Each row is a point on a landscape with many valleys, with its height.
A ball rolls from a point to the lowest of its 2 nearest points, and stops where none of them is lower. Distance is the straight distance between rows; heights are no part of it.
k866: [ 22  44  -3 -11  -4  10 -16 -36  13   2   1 -17   4  27  -9  27  20 -10
   0 -40  -5   8 -23  18 -19 -10   9  -9   3  -6   0   8   1   2   7  -9
  14  25]  height 6.79
k451: [-10  -5  -1   7  16  18  30   7 -68   3 -50  -5 -18   1  23 -23  18  -4
   8  15   8   3  -9  -6 -31 -19 -21 -13 -21  23  -7 -16  -5 -12   6  -7
  21  -9]  height 8.42
k569: [ 11  36  -5  15  36  15 -16 -22 -27   7 -10  11  -2  56  23 -17  45   8
 -14 -37   5  12   9  39 -25 -11  19 -27  29  41 -15   6  17 -51  19   9
  27  35]  height 2.85
k827: [ 49 -10   3 -28  -1  25  13  -9   0 -21  14  16   4   7 -18  40  18  -3
  46   5  16  -3   8  -9 -13  -5  -5   2  16 -11  -5 -43 -19 -19   0 -11
   6 -15]  height 3.53
k440: [  6 -53 -22   3  -4  32  28  43  15   2  43  48  -1  17 -34  28 -41  10
 -11   3  13 -10  19   0  14  13 -12  13  26 -32  -5  22   3  33  -6 -23
  12 -10]  height 1.74
k266: [-43 -26 -23 -31  15  36  25  -8 -49 -16   1  31 -15  22  -8  -1 -34  23
  -8 -49  -2   4  -4  -4  -9 -42 -46 -22  16  11  28  46  18  18  -8  -5
  -2 -28]  height 4.52
k38: [ 45  17  -7 -14 -23   5 -13   3  -2  -8 -52  -2 -26  25  21 -29   1   4
  58  14  19 -22 -57  26 -33   1 -25  16  14 -31  -5  -4 -40  -3   5 -26
   7  11]  height 5.64
k201: [-45   3 -23  -2 -29  -6 -38 -13 -34   1  23  26  27  34  31   8   2 -89
 -33 -36  12   9 -51 -10 -27 -64  16   8  -6   7  15  35  76 -21  25 -39
  -6  10]  height 5.88
k133: [ -4  37  16   1  16  14   5 -46 -26  20  33 -16  34  20 -17  41  28 -52
 -37 -51  -7  26  18 -36  -3  -5  19  45 -18  33   4 -25  20 -14  20 -40
 -18  31]  height 4.18
k383: [ 24  15 -20 -15 -14  27 -40 -39  -1 -21  40  25   8  65   2  32  34 -19
   8 -58  22  -1 -10  19 -42 -33  28 -10  26 -21   3 -10  32 -38  28 -28
  15  12]  height 3.30
k386: [ 56  18  14  11  10 -14 -15  14   1  13 -43 -20 -21 -13   9 -30  14  10
  36  34  14 -25 -20  -2  -1  15 -16  12 -13 -17 -11 -40 -60   9 -10   9
   5  36]  height 5.98
k416: [  0  58 -15  20  22  22 -17 -47  -5  -5   3 -21   9  76 -23  15  18  -5
 -35 -91  21  35   1  49 -23   4  15   8  28  18   7  61   6  -6  17 -30
  19  26]  height 2.41
k101: [  3  -7  20  -1 -12   1   0  -2  17   6  41  -1  22 -23  -2  47  43 -44
  -1  29  -9  37  15 -16  -7  11  50  13 -15  -7 -14 -35  30 -12   8 -26
 -10  -5]  height 7.44
k338: [ -2  24  59  44  94  -4   5   7  18  21   0 -63 -35 -41 -10 -39  42  29
 -42  48  -8  -6  58 -10  37  80  33  15 -16   2 -33 -16 -37  35 -11  15
 -34   0]  height 7.38
k905: [ 15 -49  -2 -55   9  37  29  -8 -24 -31 -20  37  -4  -7  17  -8 -12  40
  40   3  19 -23   5 -16  -6 -52 -23 -46   1  -3  27 -31 -19 -23 -19  42
   8 -54]  height 7.92
k932: [ -4  -1 -11 -13  -3  69  22 -27 -28  -9  -6  -2  -3  51 -35  15 -26 -44
 -20 -34  53 -17 -42  23 -26 -36 -31  14   6 -40   2  16  13   7  27 -43
  18 -12]  height 4.15
k109: [  6  66  44  36   2 -31   5 -25  22   5  -8 -17 -23 -41 -10  15  70  11
  58  45   7  43 -11 -31 -21  41  39  14   7  23  -1  -7 -41 -14   7 -21
 -19   7]  height 8.26
k415: [ 28 -15  24  15  14 -17 -40  -1  22   3 -19   4 -19  13 -27 -14  30  -6
  -7  46   7 -10 -16  22 -17 -12  66 -66 -28 -13 -19   2  15  -9 -22  49
  40 -23]  height 6.73
k898: [ 11   3  27  18  76 -19  11  14  22  28 -11 -31 -15 -24   5 -56  -9  57
 -47   7 -26 -15  59  -4  40  55   3  -2 -12  23  -1   6 -41  18 -23  34
 -26  27]  height 6.96
k75: [ 49 -25   1 -17  28  30   6 -15  24   9 -20   4 -12   9 -24 -16 -27  31
 -20   0   9 -51   4  18  19   9  -2  -8 -20   3  -7 -23 -30   5 -13  48
   7  23]  height 6.66
k135: [  8  48  45  46  73 -15  -9  -6  13  34 -22 -20 -21  -2  -4 -11  54  16
 -36  31  -8  20  19  11   1  46  62 -19 -25  31 -32  18 -22   2  -4  17
  13  44]  height 7.81
k597: [-25 -34 -40  29 -42 -26  34  71 -20  30   4   3 -19 -19  16 -34 -39  12
  24  25  16 -16  15   6   0  25 -52  68  28 -35 -25  15 -18  30   8 -27
  21  -5]  height 4.12
k360: [-35 -28 -38  26 -71 -43 -21  39   4 -21   0  19  26  43  58 -31  -8 -44
  15  26  25  39 -57  33 -39  16  34   8  39  -7  15  11  13 -42  32 -46
  19  30]  height 2.32
k784: [ -7  56 -13  19  30  -4   3 -15  -7  13 -22 -25  -8  59 -18  -8  14  23
 -21 -61   3  24  -2  41   4  26   1 -13  10  27   8  65 -23   4  -3  -8
  15  52]  height 1.96
k929: [  2  34  46  47  63  14   2   6 -35  23 -37 -29 -35  -6 -25 -10  58  -3
 -22  30   4  11  14   0   0  19  30  -1 -41  24 -32  -5 -22  -2   0  13
   9  11]  height 8.03
k862: [-68 -18  -5   6 -51 -18   1  25 -16   8  10  23   5 -29   7   9   3 -58
 -14  25 -29  10 -23 -16  -7 -45  -3 -19 -22  -6  -9  22  69   3   5   2
   2 -55]  height 5.15
k471: [ 13  46  44  16  62 -22  12 -20  46  16   1 -49 -11 -42  19 -33 -10  48
 -17   1 -27   3  38  -4  46  72   2  19 -11  12  11  -1 -49  23 -25   6
 -50  40]  height 6.76
k110: [-37 -62 -49   9 -45 -48   5  77  -8  -7  30  50  18  10  52 -25 -19 -27
 -11  32  -8   9  17   4  -3  10  -1 -16  26  21   0  12  28 -41   1   1
  12 -25]  height 3.86
k909: [-39 -35 -31   2 -53 -63 -36  48  19  15  -9  30  33 -31  62 -25 -45 -20
 -14  36 -25 -19  21 -13  38 -16  -3 -16  10  27   3  -8  37 -45  -3  21
  -5  -3]  height 2.29
k483: [-21 -17 -19   3 -47   0   3  25 -26   9 -30  -4 -14  24  12 -11 -35 -38
  13  17   9 -16 -56  21 -26  -4 -30  27  11 -36  -2  17  11  11  22 -43
  -4  -8]  height 4.98
k86: [-23 -18 -20  -2 -71 -63 -22  22  36  13  -1 -12  21 -36  23   3 -33 -13
  11  31 -19  -3 -21   9  15  11  -7  21   9 -22   4  12   6  12  16 -18
 -17  -8]  height 4.63
k404: [-13 -11 -14  23 -41   2  26  21  -1  15   2 -23 -16   8 -25   0 -29 -17
  18  20  25 -12 -30  14 -17  23 -37  62  17 -59 -15  18 -19  47  26 -48
  18  -5]  height 4.67
k811: [  4   0   1   8  -1  -6 -46  -5  35  -5   6  19 -11  23 -26  -8   8  13
 -21  -3 -12 -11  -6  24   5 -31  50 -84 -21  11 -11  21  41   7 -26  63
  22 -29]  height 7.02
k27: [ 17  14   5  -2  -1 -23 -46 -10  62  -4   9  -1   4 -15 -15   1  -2  18
 -26  13 -29  -3  14  24  36   4  61 -66 -10  11  -1  25   9  -6 -29  54
   2  -1]  height 7.26
k300: [ 49  23   8   0  24  31  -3 -32  28  -5  48   1  17  24 -31  49  36 -17
 -30 -41   0  20  40  -3   6  20  44  19  12 -11  -8 -15   8   0   8 -20
 -17  17]  height 3.27
k940: [ -6 -29  -8  -1 -49 -57 -40  54  42  24  17   1  32 -47  52  -4 -46 -14
 -30  33 -31 -24  28   5  33  14  -2  16   1  -3 -28 -35  13 -23  -6   8
 -11  13]  height 1.71
k535: [-39   9  24 -32  36  25   4 -59 -61  -7 -45 -44   3 -24   6  -1  25  26
   4 -17   0  -1 -22 -22 -23 -56 -27 -22 -44  28  28 -26  -7  -4  13  19
  -2 -19]  height 8.80
k659: [-50 -42 -12 -25  -3  33  10  13 -23   3 -35  -3   2  -8   1  -5 -67  -5
 -23 -23   1 -51 -26   6   2 -51 -59   4 -30 -30  19   5  14  41  -3  21
   9 -25]  height 4.59
k28: [-22  28  -2  21  19  23  30  -8 -45  11 -38 -26 -23  31 -23 -21  -7  23
  -4 -24   2  15 -15  11  -7  18 -37  24   6   9   0  41 -30  20   7 -29
  10  13]  height 4.75
k559: [ 18 -19 -22  15 -22 -35 -20  36  13  -6 -45  -7 -19 -25  28 -42 -34  38
  33  37   0 -30  -2  -1  13   6 -35  -8  -6 -22 -12  -8 -27  16 -11  20
   8  -8]  height 6.19
k199: [-63  -2 -15   7 -25 -25 -15   4 -23   2   7  12  21   8  23   1 -10 -56
 -28  -6 -17  18 -35   1  -7 -29  12 -14 -14  15   8  26  73  -4  10  -1
   0   7]  height 5.52
k641: [ 28  38  12  15  35 -55 -13   0  44   9   7 -10  -4 -19  15  -5  12  53
  -5  26 -35  28  47  -9  25  48  55 -49  32  41  12  33 -23 -20 -24  22
 -23  50]  height 8.15
k738: [  9  62  61  53  85 -10   8   3  22  27 -11 -41 -26  -4 -21 -20  49  27
 -29  15  -6  27  44 -19  32  77  35  13 -16  12 -22  25 -42  27  -4   2
 -33  30]  height 7.58
k789: [-11  -2 -19 -10 -18  44   4 -29 -37 -10  24   9   0  66 -10  25   8 -45
   4 -41  33  23 -30   4 -44 -45  -2  22  17 -25  12  17  31  -9  26 -52
  23 -19]  height 3.78
k107: [-46 -13 -30 -43 -30  30  15 -16 -41 -18   7  40  -1  39  11  17 -24  -1
  24 -41  -1  18 -35 -12 -12 -48 -40  -7  48   1  39  64  33  11   3 -22
 -19 -36]  height 4.22
k517: [ 16   5  31 -14  -5   0 -26 -34  16 -13  46  -3  25 -44  -4  42  36 -48
 -30   9 -19  11  20 -18   6 -19  72  -5 -36  19  -6 -49  45  -7 -11  17
 -20  -4]  height 7.11
k486: [ -9  -7   0 -25 -22 -15 -21   2  11  10  16  10  26 -31  10  -1 -13 -20
 -18   0 -39 -12  13 -18  20 -24  15 -18 -22  14   2 -26  38 -12 -12  17
 -19   5]  height 3.35
k584: [-11  -5 -11  28 -55 -76 -24  49  48  28  11 -18   8 -57  44 -26 -28   7
   5  55 -26  13  39  -2  23  35   0   5  27   2 -17 -15 -15 -23 -11  -1
 -11  15]  height 1.14
k105: [-39 -26 -26  -4  -3  -3  15  26 -31   9 -18  -5  -2   0  15 -21 -45  14
 -13 -10 -22  -4 -24  20   7   6 -43   0   8  12   7  34  -1  21  -2  -7
  13  10]  height 4.02
k723: [  1  15  40  14  54  14  18  -8 -64  19 -48 -22 -21   4   4 -29  44  -1
   1  39  18   6   5 -28 -12  -2  -1  -5 -42  30 -28 -34 -33 -15  13   3
  31  -2]  height 8.22
k382: [ 29   6 -13  26 -27 -13 -17  30  15 -14 -57 -13 -39  -2   5 -47 -24  11
  45  30  26 -31 -50  22 -29   3 -24  11 -12 -46 -19  -1 -43  21   8   7
  16  -4]  height 5.91
k727: [-14 -18 -11  29 -13   2  35  40 -10  21   4 -22 -20 -25 -14 -14 -46  -2
   6  17  30 -41   7  11  14  14 -55  82   5 -61 -24 -25 -26  37  21 -26
  13   2]  height 4.40
k205: [ -4  46   6  -4  30  35  42 -48 -19  17 -14 -21   6  27 -27  27   0  28
 -16 -70  -1   8  -5   8  -1   8 -28  21   7  13  21  41 -27  29   8 -22
  -8  15]  height 5.03
k717: [ 23 -45   9 -26 -14  46   3  -9  23 -26   5  38   7  -2 -39  18 -10 -10
   5   5  31 -50 -19   0   0 -55  -5 -30 -20 -26   4 -17  30  -6 -14  57
  18 -61]  height 7.17
k770: [-37 -33 -30   1 -79 -34 -25  26   3 -11  25  10  24  37  33   7  -4 -54
  12  24  -2  25 -55  14 -36 -20  30  10  20 -43  17  21  40 -17  29 -40
   7  -7]  height 2.97
k359: [-36 -12 -14 -26  26  13  21 -12 -29 -11 -14   6 -15 -11  -4  11 -17  55
  -1 -26 -26  10  10 -15   2 -19 -25 -48  13  31  40  31   6  28 -22  18
  -2 -28]  height 4.81
k596: [-62 -57 -25   2 -50 -40   4  68 -14  -4   8  67  25   0  58 -27 -21 -33
  -7  29 -25  -8  20 -17   6 -42  14 -32 -10  22   6  12  59 -45  -4  28
   9 -50]  height 4.29
k94: [-11 -12 -39  33 -51 -63 -13  37  15   0  -4  13   6  10  35 -24  -6 -23
  23  36   8  28 -23  23 -14  28   4   2  30  12   1   7   2 -19  15 -28
  16  20]  height 2.94
k721: [ 12   1   8   5  35   8  -1   1 -25  22   0  11  16  42  -2  -8  24   8
 -31 -17  -9  13  24  10  -3  -2  23 -17  -2  33 -20  -4  28 -27 -10  13
  29  27]  height 3.28
k298: [ 49  -9  15  27  17 -23 -17  32  36  18  -9 -16 -31 -37   7 -43 -11  18
  11  46   6 -29  35  -9  18  43 -14  22  -6 -22 -21 -38 -50  17 -10  26
   7  11]  height 5.66
k99: [ 14   9 -26   1 -40  14 -15  -1  -3 -21 -28  -3 -19  46  11 -15  -6 -30
  43   3  24   0 -64  43 -43  -1   4  -3  35 -41   6  29  -1   2  31 -43
   4   2]  height 5.32
k935: [ 16 -29  -9 -48  -5  46  12 -20 -25 -22 -16  37  13  22  23   9 -18 -13
   7 -39  23 -35 -24  -6 -20 -53 -42   2   0 -10  10 -34  14 -20  10   5
   8  -7]  height 5.13
k229: [ 20  13  41 -26  49  47  31 -42  -1  -5  -6 -29  15 -25 -25  25   6  15
 -14 -32  12 -13   5 -11  14  -4 -22  30 -28  -1   3 -27 -42  13  -4   9
 -16   8]  height 7.27
k904: [ -9  -5  16 -26  32  61  53 -26 -30  -3  15  -8  26 -34 -24  39 -11  21
  -7 -33  14   6  21 -34   7 -18 -40  24 -13  11  23 -25  -1  19  -1 -14
 -20  -9]  height 7.48
k310: [ 26  15  48   0  15   2   4 -20  14  -9  34 -19  12 -56  -7  33  52 -15
   9  37 -14  27  28 -38   2  22  34   5  -8  23 -17 -68   2 -12 -12  -7
 -41  -2]  height 7.74
k645: [ 25 -35  -1 -37  16  37  -5 -15  25   1  -2  23  14   7 -39   5 -28  -9
 -30 -21   9 -59 -14   8  18 -43  -9  -7 -36 -15  -5 -28   9   6  -9  45
   4  -1]  height 6.90
k372: [  3  27  -4  -2 -14 -55 -35 -18  66   0  39 -10  29 -31  24  13  -2  18
 -32 -16 -47  31  22   2  34  29  48 -44   5  39  21  19  10 -13 -31  18
 -40  39]  height 7.72
k647: [ 14  -7   9 -19 -15  14 -17 -15  -2  -5 -24 -19   6 -12 -13  16  13 -48
  11  17  29 -25 -44   3 -24 -27  -9 -11 -29 -28  -8 -34   5 -14   1   0
  15 -23]  height 5.78
k330: [ 24 -47 -21 -44 -27   8   8  15 -15 -27   7  66  -2  13  24   2  -6   4
  30  -4  -2 -20  21 -20  -2 -43  -6 -49   7   6   8 -13  22 -39 -20  28
  -6 -56]  height 7.68
k259: [ -3   0 -18 -24   9  61  18  -6 -40 -16  30  56 -10  50 -14  31   8 -15
  -2 -60  27  14   1   0 -42 -60 -30  -7  31  -5  12  32  47 -18  11 -24
  10 -27]  height 4.16
k662: [ -3   4  -7  74 -35 -88 -28  37  58  15  26 -13  -4 -58  34 -23  -8  13
   4  84 -17  26  29  11  20  56  53   7  33   5 -17 -13 -22 -20   0  -8
   7  39]  height 0.45
k603: [-39 -23 -42 -10 -56 -31 -23  16   3  -8  17  20  27  27  16  17 -17 -34
  14  -5 -12  27 -39   4   1  -4  -7   8  31  -9  24  43  28   3   6 -30
 -18  -7]  height 3.47
k538: [ 39 -23 -15  -8  15   6   5  16   8  -2 -50   0 -23  -1   1 -41 -48  41
  18  -2   1 -44 -14  16  14   0 -36  -5 -10 -18  11 -23 -51  23 -18  23
  16   2]  height 6.43
k124: [ -9   1 -18  -3  12   8   9   4 -20   9   5   8   3  16   8  -1 -14  -1
  -9 -20 -11  18   2  10  10  14 -16  -7  20  24  -3  17  12  -6   0  -8
   5  31]  height 3.69
k76: [ -7  50  38  11  -1 -27   6 -20 -19  -6 -37 -39 -13 -52   0  -2  59   7
  65  46  11  21 -32 -26 -22   9  -8  14 -11  18  -3 -16 -38 -12   1  -8
 -13  -5]  height 8.50
k55: [ 12  26  15  20   8 -54 -56 -17  83   7  23 -19  16 -28   4   5  12  -4
 -42  11 -39  14   6  24  35  38  86 -51 -11  11   0   4   6  -3 -20  38
  -7  44]  height 7.49
k823: [-38  -4  23  20  37  77  71 -11 -59  -5  -2  -5 -22   4 -58  26  20   4
 -11   1  29  15  20 -22   2 -14 -32  -1  -6  -4  -4  16  -3  20   3 -26
  12 -54]  height 2.19
k630: [ 11 -28 -37 -26 -14  34   5   4   0 -15   4  46   9  40   7  20 -32   8
  15 -38  18 -16 -16  10 -10 -25 -33 -12  41 -25  21  15  16  -2   1  -9
  -1 -10]  height 4.79
k530: [  8 -25 -13  20 -46 -57 -34  24  50  10  18 -24  15 -29  -1   1 -12 -27
  -4  42 -14   2  12  12   1  31  26  26   1 -38 -21 -27  -8  14   2 -21
   3  20]  height 5.01
k335: [ 37  25  -8  20 -44 -44  -5  12  25  -1 -10 -16 -24 -29   5 -15 -17  28
  58  27  -8   9 -11  -7   3  53 -17  52  19  -8   0  -3 -49  26  -2 -26
 -18  21]  height 6.01
k116: [  5  -2  -7 -14   7  15  -7  -7 -47   8  45  40  35  31  22  21  34 -43
 -32 -42  -1  16  18 -24  -3 -21  27   7  -8  39  -8 -24  48 -46   5 -18
  13  33]  height 6.48
k767: [ 22 -26 -31  -4 -49   4  17  30  13 -11 -10  16 -13 -17   7   0 -31   4
  61  28  23 -25 -19  -2  -1  10 -50  38  16 -43   2 -22 -36  15   8 -27
   4 -10]  height 5.40
k612: [-26 -30  -2 -29 -42 -49 -37  18  15  13  12  30  44 -45  63  -2 -26 -20
 -16  19 -48 -32  30 -33  32 -39   2  -5 -19  32  17 -44  45 -40 -14  38
 -25  -3]  height 2.83
k757: [-23 -31 -39  26 -26 -29   9  64 -13   2  12  18  -6   1  13 -12 -21  -9
  -1  23  -4  21  18  13   2  32 -12   7  20  -1 -13  22  12 -13   3 -21
  22  -4]  height 3.42
k357: [ 27  -4  19   6  23  37  31   6  -7 -13   2  -2  -2 -26 -41  27  23  -2
  32  27  44  -4   5 -18  -7   7 -15  21  -3 -28 -13 -38 -33  11   0 -12
  -3 -27]  height 3.07
k275: [-64 -34 -13   8 -54 -19 -24  46   5 -16  11  68   7  13  31 -10 -11 -53
 -23  19 -19  -7 -19  -7   1 -60  22 -50 -17 -19   4  31  87 -17   2  32
   8 -53]  height 4.74
k543: [ 12  54  28  17  21 -41  -3  -5  45   0  -6 -58 -28 -53   0 -22  -1  47
  23  18 -22  -1  12  -5  14  62 -21  39   0 -17   3  13 -71  45  -6  -3
 -49  23]  height 6.52
k158: [ -6 -17 -11 -31 -29  16   0  -6 -19  -1 -21   9   4   4  36  13  -9 -29
  15   4  -9 -12 -39  -4 -22 -28 -17 -13  -9  -3  -2 -23  22 -13   8   5
   5  -9]  height 5.46
k256: [ 34 -48   5 -35  31  44  38   5 -42 -19 -43  31 -38  22  31 -46  11  29
  42   8  26 -29  -7   1 -27 -27 -29 -33  -9   1   7 -42 -21 -34  -1  23
  36 -37]  height 8.13
k350: [-25  14 -16 -18  -1  -3 -34 -20 -39  -2  39  39  25  39  44   9  19 -44
 -29 -51 -11  13 -23   1 -23 -49  23  -2   3  38   6   9  66 -50  25 -14
   5  20]  height 6.20
k341: [ 30 -36  -7  18  11  15  12  27  60 -11  55  23  18   8 -54  31 -24  10
 -28 -15   9   1  41  10  36  41  27   5  18 -33  -6  11   3  29  -9  -6
  -7  -3]  height 2.27
k732: [ 15  62  -9   2  31 -19 -28 -24   0   5 -32 -11   6  50  20 -24  23  19
  -8 -39  -4  13 -18  48 -23   9  19 -26  14  40  -8  40 -16 -38   3   7
  25  57]  height 2.42
k856: [-24 -12 -22  49 -35 -30  43  51 -35  13   4  -2 -26 -14   4 -31   0  11
  35  30  -4  25  28   4  -9  49 -31  42  25   6 -28   7 -24  18   5 -30
  26  -7]  height 3.82
k273: [-23  -5  19  21  29  44  66  10 -38  -3   1 -15 -16 -39 -52  24  11  14
  10  27  31  -1  24 -28   2  19 -36  39 -13 -10 -14 -16 -17  31  12 -14
  -1 -48]  height 2.61
k657: [ 15  34  26 -10   8  16  14 -52   9  -4  46 -24  33  -6 -23  52  48 -29
 -23 -22 -13  53  31 -35  15  43  39  46   7  14   6 -26   4  -8  17 -31
 -41  18]  height 3.73
k520: [ -4  -8  -4 -46  32  45  36 -35 -34 -25  16  27  10  -9  -9  29  23  22
  18 -18   0  10  16 -39  -6 -35 -30 -14  -3  19  26 -29   8 -13 -16  12
  -7 -30]  height 7.71
k527: [ 38 -33  23 -19   1  13 -23  -2  -1  -8  -5   0  -1  -1 -22  -4  23 -28
   0  28  16 -32 -15  -9  -5 -21  27 -13 -46 -17 -22 -50  -4 -19   4  43
  15 -30]  height 6.11
k805: [ 30  43  -2   4  42  10   0 -24  -5   4  28  10   9  48 -23  20  41  30
 -12 -53   0  32  49   3 -10  27  36 -14  36  31  -2  29  10 -19   1   5
   1  16]  height 5.56
k286: [-33 -69   3 -41  15  20   5  -3  -8   2 -26   3   0 -20  -3 -35 -60   5
 -35  -7  -4 -66   0  -8  26 -51 -32  -1 -43  -9  10 -33  21  22  -9  51
   4 -27]  height 4.88
k854: [ 44  36  35 -28  42  20 -12 -44  14   0 -14 -31  -3  10 -18  19  23   8
 -10 -24   5 -20 -10  13   2  -9  12  -5 -22   8  -9 -13 -21  -8  -3  22
 -11  22]  height 7.03
k550: [ 21  57  43  14  16 -22  -1 -38  41   7  15 -43   4 -39   2  16  69 -10
  22  48  -8  44   9 -45   5  44  52  20  16  19  -1 -43 -29 -22   0 -23
 -43  16]  height 8.02
k414: [ 16  24 -17  -4  16  26 -36 -49   3 -12  52   1  23  62 -15  36  23 -18
 -31 -94  12  21  13  23 -22 -27  37  12  12   0   9  31  34  -9  17 -14
  19  33]  height 2.86
k888: [-11  22  13 -24  19  14  35 -32  -7 -22  -8 -20  -9 -34 -26  25   6  64
  28 -14 -14  13  11 -23   7   4 -31 -16  17  17  35  28 -28  33 -12   5
 -31 -27]  height 5.14
k681: [ 20  -9  -2 -15 -21 -15 -32   3  39   1 -14 -11  25 -17   3   8 -29  -1
  -3   8 -18 -30 -31  13  22 -17  -8  -4 -23 -15   1 -25   8  16  -9  26
 -11   2]  height 3.83
k793: [ 17 -19 -35 -32 -47   3   8  18   4 -14   0  26  -1  21  15  17 -31  -7
  64   7   9  -2 -29   7 -11   1 -29  10  44 -25  14   4  -9   3   5 -24
  -4 -25]  height 5.11
k474: [ 21  15  29 -18   2   0 -35 -42 -14   6  64  25  28 -12  14  34  45 -38
 -48 -40 -18  14  24 -24   0 -28  61   3 -26  39  -5 -41  59 -30   6   4
 -11  28]  height 6.80
k393: [-34   3  -5 -21 -60 -39 -24  15  33  -6 -40 -24  28 -43  29   7 -44   2
  14  12 -34 -38 -28  -4  37 -24 -31   7 -19 -21  17   5  10  33  -9  15
 -23 -12]  height 4.25
k13: [ 26 -39  16  -1 -26  -8 -35   0  30   3  -7  17  -9   8 -24 -26   9 -26
 -20  45   7 -40 -14  26   4 -35  54 -43 -56 -25 -31 -30  13  -6  -8  56
  34 -41]  height 6.44
k16: [ -6 -17  57  19  73  -7  11  11   8  16  14 -44 -21 -58   2 -49  10  48
 -42  49 -19 -17  68 -23  39  48  12   8 -22   6 -27 -39 -25  17 -22  35
 -17  -8]  height 7.18
k928: [ 10  40   0   3  16 -60 -13 -18  46  -3  15   9   6 -25  28   7  17  48
 -20   0 -47  25  27  -9  32  14  65 -87  22  74  25  26  13 -39 -34  49
 -13  31]  height 7.94
k886: [ 41 -14   6  19  -1 -20 -18  24  48   1  21 -21  -1 -30 -19   9 -14   3
   6  40   4 -12  22   2  19  47   8  21  -8 -52 -17 -24 -23  22  -6  -8
   1  -3]  height 5.35
k40: [ 17 -30 -19  -8  22  39  20  10  12   2  41  50  -7  30 -45  18 -11  17
 -10 -24  20  -2  32  -2  14  -1  -5 -38  21  -7  -1  15   9  13 -15   6
  22 -16]  height 1.24
k632: [ 29  -7  12  20  19  21  -4 -19  64 -13  76   2  26  13 -41  43   3  -1
 -48 -42 -17  27  53  -1  28  57  58  10   6 -36   2   1  12  33  -6 -16
 -28   9]  height 2.79
k238: [ 20  27 -28  24  12 -10   9  11   8   4  15   1  19  53 -30  13  26  34
   9 -18   6  50  38  13   7  56  34   2  46  20  -7  31 -14 -14  -4 -16
  -4  40]  height 5.83
k289: [-40  30  32   3  21  17  24 -28 -46  -4 -37 -54 -10 -52  -5   2  34 -13
  18  27  10  17 -35 -16 -15 -40 -23   1 -43  21  -2 -16 -14   2   6  -5
   9 -23]  height 8.95
k269: [-18  21 -10  15  -1  40  20 -15 -37   7 -38 -22 -11  61 -24  -1 -27 -15
  -8 -29  35  -9 -36  35 -12  -7 -48  24   1 -26   9  53  -9  26  30 -44
  17   8]  height 4.48
k523: [ 15  35   7  38  32 -40 -10  14  36   7  -4 -27 -18  -5 -18 -13   7  38
  -3  18 -16  26  22  15  23  75  21 -23  14  15  -1  31 -31  24 -23  17
  -5  38]  height 8.34
k709: [ -1 -20 -34 -15   0  43  -6   1 -19 -22  50  73  15  60   3  10 -41 -17
 -10 -75  27  -6 -12   7 -13 -50 -24  -3  41  -1  22  44  49  -8   3  -5
  -4  -6]  height 4.47
k178: [  4  41   6  42  16 -24  -6  15 -12  16 -52 -27 -35  -5  -3 -32   9  17
  13  15  -3   1 -18  11  -1  30 -17  28 -18  -1 -24   6 -46  22  14 -15
   4  43]  height 6.28
k165: [-10  46   9  32 -40 -60  -4 -13  33  19  -6 -48 -31 -39  -1 -20 -19  44
  39   9 -17  10 -19   6  16  70 -20  57  12  11  16  44 -55  47  -1 -21
 -24  37]  height 6.27
k987: [ 11 -38   1 -46 -10  40 -17 -14  11 -36 -16  51 -12  19  -3  -8  -3  10
  30 -18   8 -36  -6  -1  -3 -71  10 -61 -23   5   6  -9  34 -25 -12  61
   8 -78]  height 7.43
k392: [ -4   8  16 -35  34  30  16 -34 -62   5 -53 -12  -6  17  26 -18   7  -1
   0 -27  15 -15 -19  -3 -33 -48 -34   0 -27  23   9 -26   0 -23  11  -2
  17  10]  height 8.60
k320: [-42  -8 -37 -46 -55 -24  -8   9  -8 -23  16  38  22  29  35   0 -31  -6
  23 -31 -15  15 -31  -6  -5 -18 -39  -4  63  21  39  81  24  -1   1 -16
 -27 -26]  height 3.88
k72: [-20  24  38  -2  18   4  18  -3 -37 -22 -32 -66 -10 -77  -9  -2  34 -11
  47  62  19   2 -33 -39 -17 -18 -30  41 -38  -2  -2 -33 -40   8   0   9
 -12 -23]  height 8.74
k408: [ 41   0  -6 -29 -31  10 -29 -16  26 -20  17  18  11  39  10  33  36 -26
  31  -3  17   9  -9   6 -39 -17  25 -17  20 -22   1 -28   2 -35  11 -14
  11  -6]  height 3.74
k982: [-31 -65  -8 -13  22  22  33  27 -17  15 -11  -2 -10 -30   0 -26 -55  46
 -33   0  -2 -42  34  -8  21 -16 -41  23 -27  -1  10 -28  -6  26  -5  29
  22 -13]  height 5.16
k26: [ 38   1 -11  34 -42 -18  10  25  17 -12   3  -7 -29 -37 -16 -16  -4   9
  59  45  25  -2  -3 -20 -14  33 -17  59  11 -43 -19 -35 -63  14  11 -23
 -10  -3]  height 5.72
k771: [  4  53   3   0  27  17  29 -40  -8   5  23 -21  12  29 -43  42  30  22
 -19 -62  -6  47  39  -3   7  28  12  16  17  27  14  40  -4   6  -7 -23
 -21  22]  height 5.30
k688: [-51 -14 -13  -7  -6  10  -2   4 -22  17 -11 -17   6   7   0 -22 -61 -12
 -45 -31 -24 -38 -26  31  15 -27 -44  -1 -27  -4   6  31  23  31 -19  13
   6   9]  height 4.31
k470: [-15 -11   4  -2  26  46  53   3 -33  -4  16  25 -11   5 -40  21  -4  20
   9  -8   7  23  24 -10   3  -1 -25 -12   9  -8   0  19  13  20  -5   0
   8 -34]  height 1.76
k576: [-12 -31  27  -8  52  16  28   2   0   0 -22 -20 -16 -32 -17 -24 -34  61
 -13   4  -6 -31  37 -15  27   1 -29  -5 -25  -1   7 -27 -26  30 -13  39
  -5 -14]  height 5.39
k8: [ -4  34  13  19  -4 -11  -3 -18 -12   7 -26 -28  -8   1 -12   6  18 -21
  12   9   5  13 -24  11 -11  15   6   5 -19   0 -12   9 -15  13  14 -16
   3  25]  height 6.54

Two balls start at each pair of points below. Name the first point that both come to, or write -.
k135, k386: -
k928, k474: -
k335, k530: -
k76, k38: k757

For each start below, name the point where the ball stops.
k987: k360
k72: k360
k723: k789
k523: k789
k641: k789
k886: k662
